The views of a scene show one set of named points, each view turned or mirrored, and shifted as a whole, with a little noise and some points left out.
In the rows, 128 means zero.

Scene 1
View 1
lifol: [140 148 203 110 127 160 119 182 142 115 132 115 191  93  49 160 176  40
 101  59 220  61 208 137 136 154 135  75 137 109 104 178 127 111 100  63
 143 170 138 121  69 183 126 124  91 128 128 120  87 101 121]
sazet: [152  92  78 186 160  82 163 107 143 123  85 156 121 138 140 129 104 151
 162 155  84 157  99 145 161  72 113 161 124 139 150  95 125 105 143 158
 169 114 121 168 112  74 135 115  90 110  81 142  80  69 146]
Lut: [136 111 107 176 154 105 153 128 141 134  90 149 143 126 110 126 125 124
 144 128 119 135 128 147 156  98 116 145 130 141 147 107 137 105 128 133
 167 125 115 165 100  98 133 117  83 113  93 138  83  89 132]
vonis: [128 100  84 193 163 105 170 113 144 121  77 157 138 130 120 118 112 141
 157 139 101 159 111 141 169  84 122 158 127 146 154  92 142 103 142 140
 177 113  97 170 108  75 132 113  90 113  78 150  76  84 126]
vozus: [162 104 107 170 154  89 143 122 140 126 102 144 126 132 128 136 118 130
 149 142 110 129 119 153 152  87 111 139 126 130 136 113 119 111 126 142
 160 128 137 157 106 101 142 116  90 112  93 136  90  71 147]
zis: [142 110 100 181 154  88 149 125 139 144  92 149 133 131 121 124 124 133
 147 134 108 136 123 153 154  90 107 151 126 145 146 102 133 112 119 140
 164 123 124 168 105  94 140 119  77 108  95 140  86  88 141]
Nagig: [195 125 158 125 130  98 107 156 146 130 139 118 134 121 113 166 146  86
 127 112 153  77 164 155 126 116 106  98 124 108 102 159  93 121 101 117
 133 163 184 127  95 158 150 126  88 113 123 115 107  66 163]
Rifid: [153 126 161 132 139 138 133 153 143 102 122 126 168 104  81 159 147  75
 123  97 174  89 174 138 144 125 129  96 134 109 112 157 123 107 117  93
 145 155 138 131  81 149 133 123 101 123 109 126  88  82 133]
Vizun: [137 151 180 134 129 135 112 176 138 145 124 122 174 107  66 144 172  69
 107  74 189  74 195 150 131 141 117 103 134 130 116 154 131 117  87  85
 145 161 142 143  82 163 135 123  73 116 128 122  95 106 131]
Geg: [159 124 127 159 139  93 127 140 136 153 113 138 136 132 115 135 138 113
 133 121 128 110 146 157 137 104 100 135 125 141 129 118 123 120 102 131
 154 141 148 156 103 122 145 120  68 106 113 129  97  90 147]
gebe: [148  97 102 170 161 113 165 115 145  92  89 145 141 124 119 142 112 125
 156 137 114 141 116 136 165  87 131 137 130 122 137 118 128  96 149 131
 167 123 117 148  98  95 130 113 109 120  81 145  77  64 134]
luzet: [115 146 180 135 132 153 132 174 141 131 114 127 190 102  50 137 169  62
 105  67 200  83 197 143 142 146 129 101 139 130 122 150 146 111 100  72
 155 155 116 142  75 158 125 122  80 122 121 128  84 113 115]
View 2
vozus: [139 144 110 153 102 129 152 105 135  90 120  97 137 171 116  98 154 106
 142 128 124 126 173 171 139 139 140 124 141 104 129 102 108 145 113 116
 115 149  86 112 133 119 129 130 141 150 160 110 161 144 135]
Lut: [136 144 115 163 106 105 158 104 131  82 102 103 144 175  99  81 180  97
 136 133 119 124 162 177 137 137 147 109 134 116 112 106 107 135 114 119
 123 125  98 119 122 114 109 110 143 146 162  99 160 163 122]
Nagig: [129 122 145 102  84 179 150 138 142 144 130 110 130 147 138 161  76  94
 122 132 136 143 177 168 118 146 118 142  85 108 134 106 147 107  96 139
  95 144 105  63 152 134 177 148 111 152 118 103 145 124 158]
Rifid: [130 118 145 100  91 153 164 140 125 140  97 114 143 148 107 149 112  86
 104 136 118 147 154 170 101 152 128 135  54 124 110 108 147  87  92 138
 113 101 128  66 130 127 152 108 101 144 128  69 139 144 138]
zis: [133 148 120 179 105  98 159 107 140  81 123 107 140 175 108  77 171  91
 147 142 139 120 166 186 147 124 151 105 148 110 115 113 105 144 120 118
 115 141  91 125 138 120 117 130 154 149 142 105 155 159 126]
Vizun: [114 120 176 113  91 141 177 159 137 152 111 138 146 141 111 153  95  60
 101 158 147 145 153 186  99 132 134 119  41 139  97 124 161  82  93 151
 100  94 140  68 151 142 162 119 104 133  83  65 123 156 136]
sazet: [148 150  94 174 110 110 146  86 132  68 112  88 137 184 107  70 189 113
 155 122 120 118 174 171 150 139 144 116 170  99 128  99  92 157 120 107
 122 152  78 129 124 108 105 124 154 154 181 117 173 155 126]
vonis: [143 152 102 174 115  95 159  93 128  69  96  98 147 183  92  66 198 104
 142 132 114 120 160 178 144 137 152 108 147 111 111 106  93 146 120 112
 130 130  91 132 116 110  97 104 150 150 173 101 163 167 116]
gebe: [147 142  97 143 107 124 152  99 125  86  91  88 139 174  95  91 181 114
 136 121 100 128 160 166 134 153 139 126 128 105 121  96 106 130 110 115
 132 129  93 106 112 112 114 103 131 151 184  96 165 151 127]
luzet: [117 117 178 112  97 125 184 161 129 146  90 141 156 141  95 140 116  57
  94 158 134 146 140 187  94 140 141 113  23 148  84 121 160  71  92 151
 113  74 150  65 137 136 146  97  99 130  92  51 122 162 123]
Geg: [130 135 138 151  96 131 158 124 142 114 126 112 139 163 123 113 129  87
 137 142 145 130 171 179 136 126 139 114 120 113 117 113 127 131 108 129
 101 139 101 102 150 128 143 139 137 144 121 105 149 148 141]
lifol: [121 108 169  79  89 159 175 168 126 166  87 134 149 133 100 173  89  68
  83 146 121 158 143 174  81 152 124 135   4 141  95 115 170  56  81 153
 112  75 149  42 131 136 166  95  83 135 102  49 124 149 138]
View 3
vozus: [143 104 114 110 132 140 128 111 141 116 136 114 105 109 107 134 124 110
 172 114 149 107 143 130 102 138  85 131 149 123 135 127 139  94 117 138
 139 139 124 102 102 143 125  91 108 152 140 104 106 137 159]
gebe: [147 104  97  94 145 142 143 103 132 127 146 116 118 116 112 132 112  93
 183 127 130 110 146 135 111 140  85 108 142 124 143 142 143  97 117 152
 132 133 127  99  69 170 134 106 120 174 150 100 114 118 157]
luzet: [147 141 123 199 197  72 137 101 176  85 122 149  98  64 171 144  97  87
 135  86 118 118 137 152 159  90 108 128  69 159 172 120 117 166 167 142
 131  84 148 170  41 168 115 157 119 103 187 139  91 144 177]
Geg: [139 114 131 150 138 123 119 118 160 102 125 119  98  89 119 133 130 114
 157  95 150 108 134 130 115 127  90 147 131 130 142 120 133 111 128 130
 141 125 133 127 110 134 121  96 100 120 150 117  98 151 168]
Vizun: [143 141 139 201 188  75 127 111 174  80 116 142  95  54 164 135 110  98
 130  78 128 111 132 141 154  89 103 153  68 155 162 103 117 162 166 129
 136  91 142 169  67 155 105 146 110  90 177 133  78 156 175]
zis: [148 100 109 127 125 137 120 111 155 113 135 120 101 112 105 139 129 107
 170 111 150 113 138 137 104 142  86 124 159 126 138 149 139  89 115 144
 138 134 136 110 104 139 143  81 110 143 148 112 121 138 170]
sazet: [148  88  99  91 113 161 126 109 137 127 147 107 106 130  87 136 128 106
 190 129 151 116 144 132  90 156  80 113 179 112 130 154 148  66  97 149
 136 146 130  85 107 144 149  75 112 169 136  98 125 127 160]
Nagig: [129 137 155 143 168 102 123 124 139  94 127 112 115  61 139 120 126 120
 142  88 141  92 131 121 126 105  96 178  78 137 138  63 129 144 152 105
 144 123 114 130 104 145  72 126  94 112 140 105  54 158 152]
Lut: [150 103 103 131 135 134 128 107 157 115 134 125 101 112 112 142 120 100
 172 112 144 116 141 140 110 136  88 117 153 126 148 152 137  96 118 149
 134 128 139 111  88 149 143  94 115 146 155 114 123 132 169]
View 4
Vizun: [167 130 108 106  55 219 104 154 132 114 135 123 103 140  89 164 129 136
 149 172 107 109 112 120 101 111  67  71 143  89 135 149 107  64 118 116
  95 142 116 127 130  98  82 114 143 102 156 150 141 105 112]
Nagig: [151 135  94  78 122 194  95 124 125 110 149 129 132 152 114 161 146 173
 126 158 108 120 126 127  85 108  67 102 167 108 127 124 116 106 115  97
  82 170  59 118 142 130  97 163 151  82 140 149 138 129 118]
lifol: [161 143  91  85  35 239 107 146 144  97 165 116  94 137  91 194 138 119
 142 182 100  72  99 108 116 120  39  68 151  99 133 167  96  62 149 124
  86 144 110 125 123 112  64 114 151  89 181 151 153  72 112]
sazet: [139 125 159  86 170  81 129  87  95 119 136 129 117 136 177 105 160 174
 108  84 149 200 135  97 112 130 139 166 122 138 121 123 145 152 130 140
 146 119 104 126 158 170 120 134 119 171 118 162 101 143 168]
vonis: [144 123 171  96 140  88 140  99  98 119 137 124 102 127 171 111 157 151
 114  85 151 194 126  88 120 135 139 155 109 135 124 139 141 137 142 154
 155 106 134 134 152 158 109 116 112 181 131 164 104 127 170]
zis: [148 123 150 100 142 113 122 113 101 124 126 130 114 136 149 113 148 165
 120 104 140 188 131 104 105 120 128 141 123 117 126 127 137 126 120 133
 136 121 114 130 154 140 114 126 123 161 123 159 111 141 152]
gebe: [136 134 148  77 140 113 133  90 109 107 156 121 107 133 168 132 162 156
 106  99 141 163 123  87 123 136 115 152 125 141 125 142 132 141 152 144
 134 116 108 122 150 176  99 132 127 157 143 163 117 112 163]
Rifid: [151 140 104  85  79 193 112 124 131 101 158 118 103 139 116 171 144 139
 127 153 114 105 110 103 113 126  62 100 144 111 129 152 107  92 146 125
 100 142  99 125 132 134  81 128 144 107 165 153 139  91 129]
vozus: [141 124 142  86 151 117 122 102 108 117 139 130 121 139 157 123 152 171
 115 109 135 172 133 106 103 122 115 143 134 126 126 127 135 137 127 126
 127 131  95 125 149 154 111 144 127 143 128 156 113 138 152]
Geg: [156 123 131  99 127 149 111 122 114 121 125 131 122 139 131 127 143 168
 128 129 126 166 130 120  97 110 107 117 138 105 129 126 131 108 109 112
 116 141 101 130 146 124 106 133 131 128 128 152 120 142 136]
View 5
luzet: [151  60 121  73 127 172 145 136 106 147 132 163  85  79 115 127 189  99
 153 122 136 198 114 102 145 110 139 173  85 180  89 105  96 107 165 136
  65 120  36  70  78  94 147 145 119 114 129  95 138 107 152]
vozus: [126 141 130 112 135 127 124 163 111 150 146 152  90 119 134 130 142 125
  79 128  84 122 114 145 163  66 111  97 106 147 135 152 114 136 121 130
 144 153 126 129 171 103 157 115 107 105 129 114 124 136 115]
Geg: [111 111 133 108 135 151 138 165 100 138 150 151  93 124 129 133 145 119
  90 124  86 142 121 118 159  83 121 112  92 143 122 130 118 137 139 121
 133 141 106 115 145 103 128 140 106 110 130 117 137 130 130]
lifol: [178  46 127  74 116 168 149 141 109 144 143 158  92  64 124 118 194  80
 157  81 134 209 116 101 141 108 148 167 108 167  92  92  90  90 178 117
  55 133  11  45  68  79 155 149 130 132 103 110 127 111 153]
vonis: [117 170 107 100 138 115 119 154 118 169 123 160  73 110 128 136 153 143
  88 173  93 114 109 163 161  66 102 110  95 172 130 173 108 142 104 160
 138 150 149 153 184 118 174  87  98  86 153  94 125 123 111]
Rifid: [162  83 127  89 120 148 136 150 113 146 146 155  90  83 129 119 176  96
 129  90 111 177 116 119 152  91 133 138 115 156 110 116  95 106 155 123
  86 143  51  74 109  86 161 133 123 126 108 113 123 123 138]
zis: [106 146 123 108 140 132 126 160 109 151 136 154  84 121 127 137 146 137
  83 154  86 128 117 140 163  72 108 109  90 156 129 154 116 142 117 141
 139 144 137 141 170 115 149 117 101  93 144 107 135 126 118]
gebe: [155 162 111  97 127 102 114 151 125 174 131 154  75  89 137 125 163 127
  92 136  94 125 112 169 162  58 106 101 124 163 134 168  96 122 111 152
 126 164 125 127 174 106 197  81 108 101 129 102 104 127 108]
Nagig: [146  79 149 107 124 156 141 171  99 130 172 145 105 108 137 122 151  90
  94  61  81 163 126 103 161  82 131 102 120 120 128 102 114 118 159  93
 115 152  64  75 119  80 130 158 124 137  88 137 126 141 136]
Lut: [116 139 118 101 137 131 126 155 111 158 134 158  80 110 127 134 152 131
  94 155  96 132 112 145 160  73 113 118  93 163 125 155 108 137 119 144
 132 142 130 133 162 112 157 109 103  95 144 102 131 123 120]
sazet: [115 175 119 113 137 109 119 164 115 162 136 156  82 120 135 135 142 142
  66 156  78 105 114 161 169  54  99  86 107 151 145 173 114 146 102 147
 160 158 160 158 197 115 169  91  99  94 143 107 119 133 106]

In a view up to two points have been moved. Name them for each view, in the order of its rows, or write none.
view 1 -> lifol
view 2 -> Lut, zis
view 3 -> none
view 4 -> none
view 5 -> gebe

Scene 2
View 1
Bom: [158 139 139 111 134 142 124 167 110 122 122 132  89 100 146  65 174 174
 133 123 112 175 121 135  99 132 123 137 103 137 119 135 154 127 136 163
 130 156 126 137 134 101 132 133 110 130 122 175 133 114 135]
gonol: [173 132 146 122 144 109 150 173 163 121 119 140 142 119 174 122 167 129
  92  98 164  99 148 165  99 138 126  93  89 155 138 149 120 172 133 173
 101 131 103 116 120 119 161 115 167 103 126 114 121 130 189]
Fufe: [153 142 144 112 125 137 126 158 107 123 126 125  94 108 153  77 172 165
 123 125 123 154 123 135 109 128 127 135 104 134 126 130 141 129 133 157
 137 137 120 129 136 104 143 128 118 127 117 166 135 115 134]
ravut: [140 133 136 125 123  90 157 160 200  98 106 115 185 112 196 167 167 109
 112  88 154  25 143 156 119 118 118  67  99 170 134 120  88 152 138 153
 106 138  87  81 119 122 158 115 191  94 147 103 116 128 246]
Diper: [104 148 135 109  87 128 113 126 118  99 115  87 115  94 172 112 170 154
 156 125  97  90 102 107 140  97 119 123 136 134 116  81 107  79 135 126
 164 140 110  93 141 101 135 126 124 133 135 185 134  98 166]
gavog: [140 148 153 108 103 134 123 131 103 125 132 107 107 113 169  95 166 146
 109 131 137 118 123 127 131 116 138 131 119 132 127 116 112 124 131 139
 152 107 112 113 132 104 156 118 124 129 109 154 137 110 136]
Doz: [118 148 137 104  97 144 103 136  91 108 122  94  86  93 155  77 176 175
 158 135  89 144 100 103 129 107 122 144 130 129 113  94 131  81 134 134
 168 148 124 115 145  96 129 132 100 140 125 203 138  97 129]
papu: [163 136 140 110 139 139 122 173 109 122 124 132  85 100 144  62 175 177
 135 125 107 181 124 135  96 135 119 138 102 138 122 138 162 127 137 170
 128 162 129 141 140 102 129 134 111 127 125 178 128 119 134]
senil: [158 153 161 105 109 150 117 130  72 144 144 117  78 120 157  64 164 159
  89 143 148 165 125 127 125 125 152 151 114 116 130 132 131 141 127 146
 155  92 122 133 130 100 160 117 100 138  89 162 146 111  92]
Simi: [132 146 139 106 108 139 117 145 106 113 122 109  92 100 157  82 173 167
 145 128 103 143 109 121 123 116 121 137 120 137 117 108 136 102 136 145
 149 147 121 118 141 101 132 130 112 133 127 185 134 106 139]
mer: [172 139 156 125 131 106 159 152 165 130 126 132 163 133 190 140 159 106
  62 101 195  63 155 172 117 132 145  83  90 155 143 150  93 190 129 161
 103  89  89 103 111 125 183 104 180  96 112  83 124 130 190]
funu: [141 140 138 115 120 125 128 158 135 109 119 118 116 102 161 101 171 158
 136 115 113 119 122 134 112 122 117 116 110 146 122 115 131 122 136 154
 134 154 113 115 133 109 136 127 134 123 135 164 125 115 169]
lub: [112 147 136 104  97 140 105 140  97 106 120  94  85  89 154  81 176 177
 167 133  78 143  99 104 127 108 114 144 130 132 112  91 133  74 137 138
 167 160 127 113 148  95 119 133 101 141 130 208 135  99 139]
Zitaz: [165 143 146 109 130 144 121 161  91 134 133 133  77 109 145  57 172 174
 117 134 126 185 124 133 104 134 133 146 104 130 121 138 152 134 132 163
 137 137 128 142 134 102 141 129 103 132 108 175 135 115 114]
View 2
gavog: [ 66 115 137 137 127  97 138 121 140 131  88 137 148 100 105 116  93 103
 116 119 132 128 155 113 116  96 115 135 113 124 132 149  83 140 115 147
 126  79 140  99 100 156 100  76 117 141 130 158 170 156 128]
ravut: [168 143 137 143 131  73 147 111 119 119 175 107 167  98 199 162  89 123
 137 102 101 138 102 161  74  98 103 142 178  51 158 178 109 124 120 136
  94 186 131 126 139 114 141  76 129 156  77 124 125 127 143]
Doz: [ 49  86 157 118 103 109 125 135 138 141  96 136 159 109  67 116 107 114
 113 112 185 125 162  87 107  92 135 116 106 160 116 128  71 139 140 141
 143  36 147  64 131 142  82  53  96 125 153 174 158 136 141]
gonol: [127 122 111 141 139  71 156 103 127 127 138 123 138 113 170 118  91 105
 137 136 103 134 123 155 104  81 107 154 145  79 151 167 100 147 118 144
  92 169 137 137 104 146 140  86 133 143 101 141 158 122 123]
Diper: [ 84 103 167 125 106 105 122 136 132 134 121 125 177  99  95 148 103 127
 115  91 173 127 146 102  91 104 127 114 133 131 123 140  82 127 142 139
 137  56 143  65 147 125  88  53  98 135 132 156 138 143 148]
Fufe: [ 68  85 123 122 124  86 141 116 133 143 100 137 126 127 101  86 106 100
 126 148 155 129 153 113 116  73 124 141 107 137 124 141  77 154 130 143
 114  97 146 106 103 158 111  78 118 122 142 169 174 119 123]
Zitaz: [ 48  77 112 117 127  84 148 114 136 148  83 144 117 132  85  66 104  91
 127 162 162 128 163 107 129  65 128 143  92 153 122 138  70 165 126 146
 117  90 150 107  89 170 108  81 118 117 158 177 188 115 117]
lub: [ 57  73 152 109  99 105 128 132 131 146 111 130 158 120  68 115 112 118
 119 116 199 124 155  88 101  82 138 117 111 163 110 126  71 141 151 137
 138  44 149  61 137 138  84  53  95 118 155 176 151 120 144]
funu: [ 94  91 131 122 118  84 139 117 124 140 127 124 149 121 118 112 108 111
 128 133 160 131 137 119 101  80 126 134 129 125 130 147  81 144 137 138
 116 108 146  98 127 140 113  71 115 128 132 160 154 113 135]
mer: [134 152 114 160 160  74 158 102 134 115 118 125 139  92 186 129  75  98
 134 129  60 135 127 167 110  95  89 159 146  51 165 181 107 138  92 148
  91 179 127 153  85 155 142  97 142 156  83 131 165 156 116]
Bom: [ 64  68 115 113 117  83 143 113 129 151 106 137 122 139  96  75 113  96
 131 157 174 129 151 108 118  64 134 142 103 153 120 138  69 160 139 141
 114 101 155 100 108 157 116  76 119 111 155 178 176 100 123]
View 3
senil: [158 153 103  87  84 121 108 136 155 156 105 143  79 152 171 152 118 151
 101 171 149 120 170 153 154 135 106  83  95  94 162  79  88  55 165  91
 165 146 131 109 135 153 133 113  80 145 105 159 169 133 107]
Simi: [131 151 114 129 103  93 116 114 142 109 117 126 131 191 204 151 115 127
 121 168 149 117 164 138 115 138 123  75  89  98 142  98  74  87 157 128
 159 132 122 105 132 138 106 127  46 161 100 144 149 101 142]
mer: [ 95 152 141 123 134 179 134 127 143 179 117 145 110  74 130 126 111 215
 131 129 125 106  92 164  99 111 161 181 118 146 133 122 132 112  85 143
  85 102 107 162 122 111 161 159 120 132 151 144 176  94 124]
ravut: [ 66 153 155 168 156 157 148 104 129 129 128 127 168  98 162 122 108 195
 153 131 124 101  82 150  55 116 183 174 114 148 112 141 120 138  75 181
  77  84  95 163 119  91 134 166  86 149 158 128 153  63 161]
Bom: [139 146 104 122  93  97 123 133 137 142 130 137 108 216 175 153 121 125
 128 151 148 120 172 125 131 136 128  86  72 113 133 103  89  99 151 126
 159 124 136 106 131 146 116 127  59 162  67 156 170  88 128]
gonol: [ 98 150 133 136 127 149 137 125 136 163 126 141 123 126 140 136 115 184
 141 130 132 110 112 147  97 116 164 157  99 145 126 124 121 123  94 150
 100  97 116 146 122 117 144 156  98 146 120 142 175  79 133]
Zitaz: [147 145  98 107  85 103 117 140 150 151 120 141  90 203 168 157 122 131
 119 154 153 119 176 134 147 134 121  87  76 109 147  92  90  83 156 112
 165 130 141 103 132 154 123 121  66 158  68 156 173 103 118]
gavog: [126 155 127 120 111 124 118 111 147 118 111 127 126 145 192 143 112 152
 117 170 146 113 146 152 110 134 126  95 104  98 148  98  81  77 146 123
 146 129 111 119 131 130 120 134  63 156 127 144 148 115 139]
Fufe: [132 148 109 119 100 109 120 129 142 140 125 138 111 187 176 150 119 139
 121 155 147 115 163 137 128 133 127  93  83 111 139  99  91  90 147 123
 150 124 128 117 131 145 121 132  68 157  87 152 163  99 127]
papu: [137 145 101 126  90  93 124 137 138 145 132 139 106 224 175 157 126 122
 129 147 149 119 174 122 134 134 132  89  67 114 133 102  91 101 149 124
 156 122 136 105 129 153 114 127  60 161  57 157 174  86 126]
funu: [112 150 124 143 112 108 129 116 135 122 127 129 137 178 185 146 115 140
 135 151 144 111 144 136  99 131 145 102  86 116 130 113  91 106 130 141
 139 112 117 120 126 127 112 138  57 162 103 140 153  86 145]
lub: [131 154 116 138 101  81 115 104 138  81 121 118 147 207 228 150 117 109
 123 180 153 114 175 134 105 146 120  54  86  87 143  97  62  82 171 130
 173 134 118  97 134 137  88 123  28 170 100 142 130 106 154]
View 4
gonol: [143 101 132  96  85 144  88 173 153 119  81 124 120 142 128 174 100 125
 115  88 160 127 126 130  83 141  86 160 152 116 152 131 116 107 108 131
 130 102 118  87 126 101 135 111 147 163  93  75 125 118 117]
ravut: [144 103 143 108  80 113  72 180 159 114  82 136 120 113 145 193 119 152
  93  44 145  88 161 131  55 130  78 183 163  99 164 139 129  74 124 156
 104  73  99  80 113  78 140  81 162 189 107  59 123 124 121]
Zitaz: [121 112 122  84 133 176 105 137 112 134  85 122  88 185  88 126 102 120
 186 140 128 182 151 134 118 134 131 110 151 165 139 135  90 168  80  96
 153 129 145 130 169 148 131 171 107 111  88 137 122 134 136]
Diper: [100 135 144 113 150 116  81 126 113 122 107 138  83 134 105 137 159 178
 170  84  69 132 230 139  65 121 122 130 168 154 156 154 112 137 109 126
 107  85 123 150 164 128 131 137 132 129 135 136 103 151 166]
papu: [128  97 120  90 131 178 106 139 112 129  70 136  71 174  85 126  95 123
 186 115 139 173 170 131 115 121 144 108 160 162 137 138  89 161  74 101
 147 115 135 125 172 133 142 169 103 119  79 146 127 147 131]
mer: [138 118 132  89  74 134  88 184 167 120  99 103 156 146 140 188 109 123
  91 107 159 122  96 134  77 163  57 177 140 102 160 123 120 102 126 138
 132 115 119  77 112 105 120  95 164 167 112  48 118  94 118]
Doz: [ 95 134 134 106 162 136  92 114 101 129 107 132  78 157  87 121 153 164
 193 116  67 162 223 140  86 121 134 111 165 172 151 151  98 166  96 110
 121 103 137 161 178 145 127 163 116 106 128 157 104 152 165]
gavog: [109 135 132  91 132 138  92 137 126 131 113 116 115 163 107 144 137 145
 158 129  97 154 164 140  87 142 104 130 149 148 153 138 102 152 108 116
 131 116 137 133 154 137 117 144 132 120 127 118 104 125 153]
Fufe: [121 112 124  90 129 164 101 141 116 128  86 128  90 170  97 133 111 128
 173 120 126 165 163 134 105 131 125 120 158 156 144 136  97 156  87 107
 140 117 136 124 164 139 132 157 116 121  97 129 119 136 140]
senil: [ 98 142 124  82 144 160 106 130 116 138 121  99 117 192  90 126 133 127
 180 175  97 187 144 141 109 157 111 114 139 163 150 136  89 182 100  95
 150 145 152 144 165 162 106 164 119  98 126 132 100 116 158]
Simi: [112 117 131  99 143 146  95 130 112 127  92 130  79 155  95 133 131 151
 183 110  99 158 197 136  92 124 134 114 163 162 144 148 100 154  92 109
 129 105 135 142 172 138 133 157 117 119 109 144 113 148 150]
Bom: [127 106 123  92 131 174 106 139 112 130  74 132  76 172  86 128 101 126
 182 113 137 167 168 134 112 124 139 110 158 160 139 138  94 156  77 105
 145 114 137 129 171 135 138 167 108 118  83 142 124 145 133]
funu: [125 113 135 101 120 141  86 147 127 121  84 133  89 148 111 151 119 151
 154  83 122 137 185 133  83 124 117 136 163 140 150 142 108 127  98 124
 122  92 124 119 152 115 137 134 131 140 101 114 119 143 138]

In a view up to two points have been moved. Name them for each view, in the order of its rows, or write none.
view 1 -> gonol, Doz
view 2 -> none
view 3 -> gavog
view 4 -> senil, funu
